The views of a scene show one set of named points, each view turned or mirrored, and shifted as a whole, with a little noise and some points left out.
In the rows, 128 means zero.

Scene 1
View 1
fas: 133	124	129	137	145	133	123	129	157	107	103	129	120	127	134	138	107	113	124	146	119	115	132	116	145	130	135
sugog: 136	107	122	137	128	125	118	125	142	137	101	135	132	110	141	97	138	117	135	129	128	114	138	128	132	122	113
Gira: 135	136	120	145	131	125	127	147	140	117	97	150	119	119	141	137	111	112	129	138	105	90	141	105	167	128	129
nuze: 123	114	134	146	97	126	140	134	117	139	93	166	132	125	152	95	144	137	110	135	104	107	138	131	143	110	102
Rasit: 141	112	119	135	142	125	111	127	150	129	103	127	129	107	137	110	127	108	141	129	130	111	138	120	138	129	123
rasev: 131	98	134	129	142	135	117	108	160	121	107	118	132	124	133	107	127	118	127	141	138	139	127	137	112	127	123
Fibig: 132	104	128	136	128	129	122	121	145	133	100	134	132	116	140	99	135	121	127	133	128	121	135	131	128	121	114
dimel: 139	97	123	129	147	130	107	112	161	132	107	113	134	107	133	97	134	110	142	130	145	130	134	133	116	129	121
pigit: 138	95	121	133	128	124	112	118	143	145	103	129	138	104	140	80	148	117	140	123	140	123	138	134	120	121	107
muk: 128	99	138	129	141	137	120	107	162	117	107	118	131	129	134	111	125	120	121	144	137	141	126	139	110	126	125
Dak: 133	111	128	135	132	130	122	124	148	125	102	134	130	120	138	111	127	118	127	137	125	119	133	127	132	124	120
zavun: 137	87	129	124	149	134	108	101	167	128	109	104	136	115	130	94	133	113	137	135	151	145	128	142	102	129	121
medo: 143	96	113	135	127	118	106	122	140	156	102	131	139	90	142	72	155	112	152	113	141	113	144	131	126	121	104
lolu: 140	114	116	136	145	125	110	130	151	129	103	127	129	105	135	114	124	104	144	129	130	108	139	117	143	130	125
Mobu: 126	138	130	144	131	132	135	143	143	105	97	151	117	137	139	150	102	120	112	149	99	99	133	109	163	127	134
podeb: 128	144	125	151	117	124	140	154	125	116	92	167	117	129	146	143	110	122	114	143	88	82	140	104	176	121	127
Bak: 133	124	127	137	146	132	122	131	157	109	101	130	121	126	135	139	106	110	127	145	117	112	133	114	147	132	137
Dugut: 124	127	132	149	101	126	143	141	119	131	92	169	128	129	150	111	133	135	109	139	98	98	138	122	155	113	109
tasu: 129	109	136	133	140	137	125	116	158	112	105	125	126	133	134	126	116	120	118	148	126	131	127	130	125	127	129
View 2
Dugut: 147	123	148	123	114	138	114	144	123	124	121	139	145	131	98	139	142	161	150	113	100	116	123	105	149	131	111
lolu: 121	132	133	166	137	101	129	135	151	128	124	129	128	125	131	129	119	140	140	127	127	114	113	135	119	146	127
pigit: 133	117	157	133	129	110	122	144	147	110	116	146	138	129	126	114	124	126	132	124	140	92	137	156	129	169	134
fas: 121	130	119	161	133	108	141	135	140	125	129	118	135	128	135	136	130	147	133	135	124	126	99	120	125	124	112
muk: 121	109	131	136	131	105	152	141	138	101	123	127	145	132	146	116	139	124	111	143	147	113	116	146	128	139	116
sugog: 132	123	149	141	129	111	123	143	144	116	121	140	136	129	122	123	126	137	136	123	129	103	127	140	128	156	127
Mobu: 128	135	117	158	127	122	133	136	130	135	130	118	137	129	119	148	138	164	145	127	103	137	96	95	136	109	104
Bak: 120	132	120	165	134	107	140	134	141	127	129	118	134	127	135	135	130	148	133	135	122	127	99	120	124	123	113
medo: 136	122	164	139	130	106	110	145	153	117	115	150	131	127	120	114	114	127	142	115	136	85	143	160	124	181	142
rasev: 121	112	134	139	131	104	147	140	140	102	122	131	142	132	145	116	135	124	112	140	147	109	118	148	125	144	121
Gira: 131	140	128	166	131	117	121	135	140	140	127	124	129	126	113	145	126	164	155	120	103	126	104	105	130	126	116
dimel: 121	118	140	150	135	97	138	141	151	108	120	134	135	128	142	114	122	121	122	135	149	100	124	158	119	160	132
Rasit: 125	129	140	158	134	103	127	138	150	123	123	132	130	126	130	127	120	138	138	127	130	108	118	140	122	152	129
podeb: 139	140	129	154	123	131	116	137	128	142	128	125	135	128	101	153	135	175	161	113	90	132	104	89	141	115	107
View 3
tasu: 119	116	135	135	125	121	122	117	111	127	124	144	137	144	126	138	124	120	122	132	134	131	128	135	123	112	144
Mobu: 86	138	167	142	130	130	125	143	131	122	116	110	128	138	121	129	104	128	113	134	121	160	128	160	126	111	130
podeb: 86	146	170	150	145	135	122	159	144	121	117	95	122	137	120	125	105	123	114	129	114	164	123	168	132	129	106
Fibig: 135	116	119	140	144	121	115	127	120	129	128	134	134	147	128	135	134	109	123	128	131	126	123	130	128	142	117
pigit: 148	110	99	138	153	115	110	126	119	132	133	133	136	153	132	129	144	101	124	131	134	116	122	118	130	161	109
Rasit: 122	116	116	130	145	113	115	128	123	131	127	120	136	153	132	119	127	111	116	148	133	139	126	125	128	146	127
Gira: 92	135	150	138	143	125	120	147	137	127	120	99	128	145	125	117	108	122	112	144	121	162	125	151	131	134	120
Dugut: 115	138	153	160	152	139	118	154	136	121	123	115	120	135	119	141	124	112	124	109	112	138	120	161	132	138	89
Dak: 127	117	121	137	143	119	115	128	120	128	127	129	134	149	128	129	130	112	121	134	132	132	125	132	128	140	122
nuze: 130	133	141	162	157	139	114	151	132	122	126	123	121	136	119	146	133	106	129	103	113	125	117	154	132	148	82
zavun: 148	98	96	124	132	108	115	101	101	134	131	157	144	154	134	133	141	109	125	140	145	112	129	108	122	134	145
rasev: 135	108	115	131	131	115	119	110	106	130	128	150	138	148	129	137	135	113	124	134	140	119	128	121	123	125	141
fas: 101	122	142	131	128	120	123	127	121	127	121	123	136	145	128	125	113	125	115	145	132	149	130	140	126	116	143
sugog: 133	117	115	139	148	119	112	132	123	129	129	126	133	149	130	127	134	107	121	132	131	128	123	129	130	151	112
muk: 135	109	122	136	125	120	120	108	103	128	127	158	139	144	126	145	134	117	127	126	138	116	128	127	121	115	143
dimel: 140	104	100	125	139	109	114	113	111	133	130	139	140	156	134	124	137	109	120	145	142	122	127	112	126	143	137
medo: 151	109	91	135	162	111	106	131	125	133	135	122	135	157	134	119	145	95	122	138	133	123	120	114	132	179	100
lolu: 115	117	122	127	142	111	118	128	124	132	125	115	136	154	131	114	120	116	113	152	134	146	128	126	129	143	132
View 4
sugog: 138	142	124	132	123	127	128	114	151	115	124	104	138	130	133	122	135	119	122	133	119	125	158	126	134	136	143
Gira: 121	144	127	131	164	148	114	114	137	130	151	115	150	130	132	123	151	112	143	146	122	152	152	149	127	116	120
Mobu: 111	146	130	117	161	155	109	102	132	131	161	120	133	150	143	130	172	127	156	144	114	139	143	150	120	115	110
pigit: 146	139	120	137	109	117	135	118	156	109	113	98	140	125	131	121	121	119	111	128	120	118	161	117	138	143	152
medo: 150	139	121	144	115	114	134	125	161	110	110	97	151	113	123	115	113	108	105	131	125	127	168	120	140	143	157
Fibig: 137	142	123	129	117	126	128	110	150	113	125	104	132	136	136	124	137	126	124	131	116	118	155	124	132	138	141
Dugut: 121	144	155	125	139	125	93	104	163	117	145	116	127	146	148	114	189	108	138	149	123	135	169	153	126	148	126
podeb: 111	146	143	125	171	147	96	106	144	130	162	121	140	140	141	122	181	110	153	153	122	154	157	162	123	122	113
lolu: 133	142	110	130	144	144	134	115	134	125	136	108	147	126	127	129	123	123	133	133	118	134	144	128	132	116	132
Dak: 132	142	120	126	125	133	129	109	142	117	132	108	132	138	137	127	140	128	131	132	114	121	148	126	131	130	134
zavun: 146	139	100	125	97	130	154	110	136	109	113	97	127	136	135	135	107	145	119	115	108	97	138	100	134	130	147
Bak: 122	144	113	120	149	154	129	107	125	127	148	114	136	142	137	135	141	136	147	133	111	130	135	133	124	112	119
nuze: 129	143	152	129	123	115	100	106	169	110	135	110	127	142	146	113	178	107	125	145	123	127	173	145	130	154	137
dimel: 144	140	104	130	112	132	147	114	138	114	119	99	137	128	130	132	109	134	120	121	112	112	145	110	135	128	145
tasu: 127	143	114	115	123	143	135	101	131	117	136	109	121	150	143	135	142	143	141	126	108	111	136	121	127	124	126

In a view up to two points have been moved. Name them for each view, in the order of its rows, or write none.
view 1 -> lolu
view 2 -> none
view 3 -> Dak, muk
view 4 -> Gira, Dugut
